A landscape with many valleys, sampled at points; each row gives a point and its height.
A ball rolls from a point to the lowest of its 2 nearest points, and stops where none of them is lower. Distance is the straight distance between rows; heights are no part of it.
z_187 h=46.4: [-23   7  -4   6   0  18  -1   1  -1 -11  20  23  -2 -18  -9   3  -9  19
  13  24]
z_535 h=51.4: [ 10 -37   6  -3   3   9   9 -22   0  -5 -17 -22  10  15 -17  -7   5  -4
 -14 -15]
z_795 h=26.2: [ -3  13 -27  -7  21 -16  15  10  -9  15 -18 -17  -4   8   5 -18   6  13
  14  -3]
z_787 h=49.3: [ 14  11   8  -4  -8 -12  -9  11   5   6  -1  -1  -6   4  14   4   4 -19
  -2  -9]
z_476 h=53.6: [-14  18  -9  -4   0  15  -5  10  -1  -7  21  12 -11  -2   3   0   2  12
  14   0]
z_944 h=31.2: [ -9 -11   5  10  -7   9   2 -10   5 -11   6  17   6 -18 -13   7 -10   1
   0  23]
z_331 h=37.9: [-18 -30 -11  -2   6  11   8  -9   0  -6  -7 -28   1  16 -11  -2  13  23
  -1 -20]
z_288 h=87.1: [ 10  16   0  27  -5 -18   3  -8   4  -5 -17  12  20 -23  -9  -8  -4 -10
  -9  39]
z_587 h=51.7: [ 16   0  20  -2 -13  -6 -13   5   6   5   1   3 -10   3  11  10   5 -20
  -5  -8]
z_872 h=29.9: [ 14  27  -8 -15   9 -24  -1  21  -2  15  -4  -8  -5   4  23   0   3 -13
   2 -12]
z_33 h=61.2: [-16 -36  17 -10  -8  24  -5  -6   6  -2  22  -2  -1   5  -2  23  -4  14
  -7 -26]
z_889 h=37.5: [ -8 -18  -9   3   5   4   9  -9   1  -5 -10  -8  -1   6 -13  -7   6   6
   3   2]
z_543 h=52.6: [ -9  -6  14 -10 -11  24 -19  10   5  -3  24  -9 -10  13   8  34   2  15
  -1 -37]
z_389 h=74.8: [ -8 -42  27  -5 -12  19  -2 -15   5  -1  19  13   3  -1  -7  20 -12   2
 -10 -11]
z_850 h=43.4: [  5  28  -3 -13  -5   2 -13  20   3   3  18   1 -13   8  18   9   5  -5
   7 -25]
z_666 h=21.0: [ 12   0 -12   5   9 -23  13  -3  -2   7 -27  -9   6   5  -4 -17   2 -12
  -1  11]
z_359 h=19.7: [ -6 -36   2   2   3  10  13 -23  -2 -10  -9  -3  12  -2 -25  -4  -3   6
  -7  10]
z_64 h=38.6: [  4   5 -11  -8   3  -6  -1  13   4   7  -4 -17  -5  16  10   2   8   1
   3 -24]
z_985 h=25.2: [  6 -11 -15   7  11 -15  17 -10  -3   3 -30 -12   8   6 -14 -20   2  -2
   1  13]
z_728 h=75.4: [-18 -27   0   2   1  14   5 -10   4  -9   8   5   1  -4 -15   4  -3  13
   0   6]
z_993 h=60.0: [ -6 -16  19  -9 -12  22 -18   3   7   0  21  -4 -11   9   7  31  -1   8
  -4 -33]
z_26 h=46.2: [  2 -15  -2  -2  -1   3   1  -3   6   0  -7 -15  -2  13  -4   1   7  -3
  -3 -16]
z_841 h=53.1: [-13  38 -16   0   5   8  -6   9 -10  -3  18  17 -10  -8   9 -15  -4  13
  18  10]
z_700 h=54.2: [ 23  -1  34   3 -17  -4 -19   2   1  11   0   3 -13   7  14  15   5 -29
 -15 -12]
z_327 h=70.7: [ -2   2 -15   9   5  -6   8  -3   0  -1 -15   1   2  -3  -8 -14   0   1
   7  19]
z_336 h=76.8: [ 10 -30  39  -1 -12  14  -9 -14   1   4   7   7  -4   3  -2  21  -5 -14
 -16 -13]
z_701 h=72.8: [-19 -26   8  -5  -4  17   1  -6   6  -8  20  10  -3  -6  -9  13  -7  12
   1  -1]
z_771 h=81.0: [ 21 -34  34  -3  -5  12   0 -21  -3  -2  -7  -4   6   6 -11   8  -3 -15
 -21 -12]
z_760 h=31.3: [ -7 -22 -20   2  11  -2  16 -10  -2   1 -22 -26   1  16 -13 -16  10  13
   2  -8]
z_643 h=50.0: [-20 -32   6  -7  -3  21  -3  -4   4  -6  14 -16  -1  10  -5  17   4  22
  -4 -27]
z_7 h=60.9: [ -1  31  -3  19  -5  -3  -7   0   3  -6   2  24  10 -25   3  -7  -6   0
   5  37]
z_35 h=58.1: [ -4  40  -6  13  -2   1 -11   5  -3  -7  11  27   4 -22   9  -7  -7   3
   9  31]
z_494 h=68.4: [-18 -33  16  -7  -9  21  -3  -4   8  -4  24   9  -3  -2  -4  21  -8  13
  -3 -13]
z_393 h=49.7: [-17  16  -9   2   0  17  -5   4  -2  -8  18  20  -6 -12  -3  -2  -4  14
  15  19]
z_258 h=58.6: [-22  24 -14  -8   2  19  -4  14 -10  -8  31   0 -16   8   4   0   6  28
  14 -19]
z_454 h=67.9: [ -2 -25  30  -6 -13  21 -15  -4   5   4  19   4  -9   5   4  30  -5   0
  -9 -28]
z_583 h=69.7: [-11  -1 -11  12   4   4   7  -6   1  -5 -10   6   3 -10 -16 -10  -3  11
  10  25]
z_859 h=56.0: [-17  16 -12  -8   1  15  -4  12  -2  -6  22   3 -13   5   4   1   6  18
  13 -11]
z_988 h=41.8: [-20 -30  -6  -3   3  17   4  -7   2  -7   3 -20  -1  11 -10   6   9  21
  -2 -18]
z_472 h=38.8: [ -5  31  -8 -12  -5  11 -13  22  -2  -2  29   0 -12  10  17   9   3   7
  10 -30]
z_951 h=46.3: [  8  21  -4 -10  -3  -4  -8  16   3   6   7   1  -9   5  16   3   4  -8
   6 -14]
z_179 h=83.8: [ 20  -2  14   9 -11 -17  -1  -7   1  -1 -14   2   8  -3  -6  -5   0 -23
 -13  18]
z_954 h=21.1: [  4  41 -18 -11  17 -18   1  18 -11  14   2   3  -4  -4  23 -14  -2  -6
  12   3]
z_912 h=71.6: [  1  12 -11   4   2 -10   3   4   1   1  -9   4   1  -3   3 -12   1  -5
   6  17]
z_590 h=42.3: [-24  -9   1   6  -1  18   2  -4   3 -10  18  23   1 -19 -13   8 -12  19
   8  22]
z_664 h=85.8: [ 15   1   7  21  -9 -17   6 -13   1  -7 -20   6  19 -15 -14  -9  -4 -16
 -15  33]
z_926 h=21.9: [  0  -1 -22  -3  14 -16  15   6  -3  11 -21 -20   0  11   2 -13   7   5
   7  -8]
z_698 h=20.2: [  1 -14   8  10  -6   1   5 -14   3 -11  -7   8   9  -9 -17   1  -8  -7
  -5  22]
z_762 h=68.2: [-10  -1  -7  23   0   2   8 -13   1  -8 -14  14  12 -20 -21  -6  -9  10
   3  34]
z_65 h=50.8: [ -6  35 -16  -6   6   1  -4  14  -7   2  15   8 -10   0  13 -11   0   7
  15  -3]
z_595 h=11.4: [ -4 -25   3  10  -1   5  10 -19   2 -12  -9   3  11  -8 -22  -2  -7  -1
  -6  18]
z_881 h=48.8: [  0  26 -15  -9   5  -4  -2  17  -2   4   7   1 -10   5  15  -5   5   2
  11 -10]
z_127 h=66.2: [ -9  10  -1  24  -4   2   2 -10   4 -10  -4  20  13 -28 -14  -1  -9   9
   5  36]
z_348 h=42.9: [ -4  -9  -8  -5   1   5  -1   5   5  -2  -2 -18  -5  15   2   4  10   8
   3 -23]
z_597 h=75.1: [ 15  33  -4   0   8 -38   0  12  -3  12 -13   5   9 -12  19 -13  -1 -20
  -6  27]
z_431 h=63.7: [ -1  21  -4  26  -4  -8  -1  -6   4  -6  -9  19  16 -27  -7  -7  -6   2
   1  39]
z_287 h=17.4: [ 28 -12   3  -6   4 -22   7  -1  -1  12 -25 -31   6  21   5  -6   6 -19
 -14 -25]
z_221 h=30.1: [-11  21  -1 -12  -7  21 -14  16  -1  -8  35   3 -16   6  10  16   4  12
   8 -26]
z_247 h=84.9: [ 24   5  14  17 -11 -22   1 -10   1  -4 -18   5  18 -11  -9  -7  -3 -22
 -21  31]
z_346 h=15.9: [ 10   0 -12  -3   9 -20  10   3   0   8 -21 -13   1   9   4 -13   5 -11
   1  -2]
z_876 h=79.2: [ 13 -39  38  -4  -7  17  -3 -21  -2   2   3   2   3   5  -7  16  -6 -11
 -20 -18]
z_722 h=82.1: [ 26 -25  30   0  -9   2  -1 -17  -4  -1 -13  -4   6   7 -10   0   0 -21
 -20  -2]
z_651 h=73.9: [ 11  35  -9  -2   9 -26  -1  14  -5  10  -7   7   5 -10  20 -12  -2 -15
   2  22]
z_952 h=8.0: [ 19  -8  -7  -5   8 -23  12   0   0  10 -24 -23   5  14   3 -12   6 -16
  -7 -13]
z_441 h=73.0: [  6 -25  41  -2 -14  19 -16  -7   1   8  16  11  -9   3   7  32  -7 -10
 -13 -23]
z_130 h=41.5: [-11   6   8 -13 -10  22 -17  15   4  -6  32   1 -14   7   9  26   4  12
   4 -30]
z_399 h=34.8: [ 10  16 -11 -13   8 -16   0  19   1  11  -4 -17  -3  13  19   2   5  -4
   4 -26]
z_142 h=25.0: [ 11  41 -11 -16  13 -23  -1  22  -8  13   2   1  -4  -3  27  -8  -1 -14
   5  -2]
z_948 h=27.8: [  1 -18 -17   4  10  -7  18 -11  -4   1 -26 -17   5  10 -14 -20   5   2
   2   3]
z_924 h=27.9: [ -1  29 -25 -11  24 -18  10  13 -14  19 -12  -8  -4   1  12 -19   0  10
  16   2]
z_369 h=24.8: [ -2  32 -21  -6  16 -13   6  14 -10  11  -3   3  -5  -2  14 -18  -1   4
  16   8]
z_299 h=48.7: [  6 -26   3  -3   0   3   3 -12   5  -3 -11 -20   2  14  -8   0   7  -3
  -8 -21]
z_938 h=76.5: [ 23  19   2   0   0 -37   0   9  -1  12 -16   0   9  -5  13 -11   0 -27
 -11  21]
z_503 h=34.2: [-10 -28 -12   0   8   6  12 -12   0  -4 -15 -22   1  13 -13  -8  10  13
  -1 -10]
z_350 h=37.3: [-17 -17   4   8  -4  13   5 -10   4 -11  12  21   7 -19 -16   9 -14  11
   2  23]
z_330 h=55.2: [ -7  39 -12   4   2   3  -8   7  -7  -4  15  23  -4 -13  11 -11  -6   6
  14  20]
z_691 h=72.9: [  9  25  -7  -1   2 -18  -1  11   0   7  -5   5   0  -4  15 -10   1 -14
   2  14]
z_839 h=82.9: [ 25 -14  24   5 -12  -9  -1 -14  -2  -2 -14  -1   5   2  -9   0   0 -24
 -19   7]

Two balls start at each pair of points below. Name the first point that both come to, or write never.
z_664, z_651 => z_221
z_597, z_787 => z_951
z_441, z_350 => never
z_985, z_299 => never
z_187, z_728 => z_350
z_348, z_859 => never
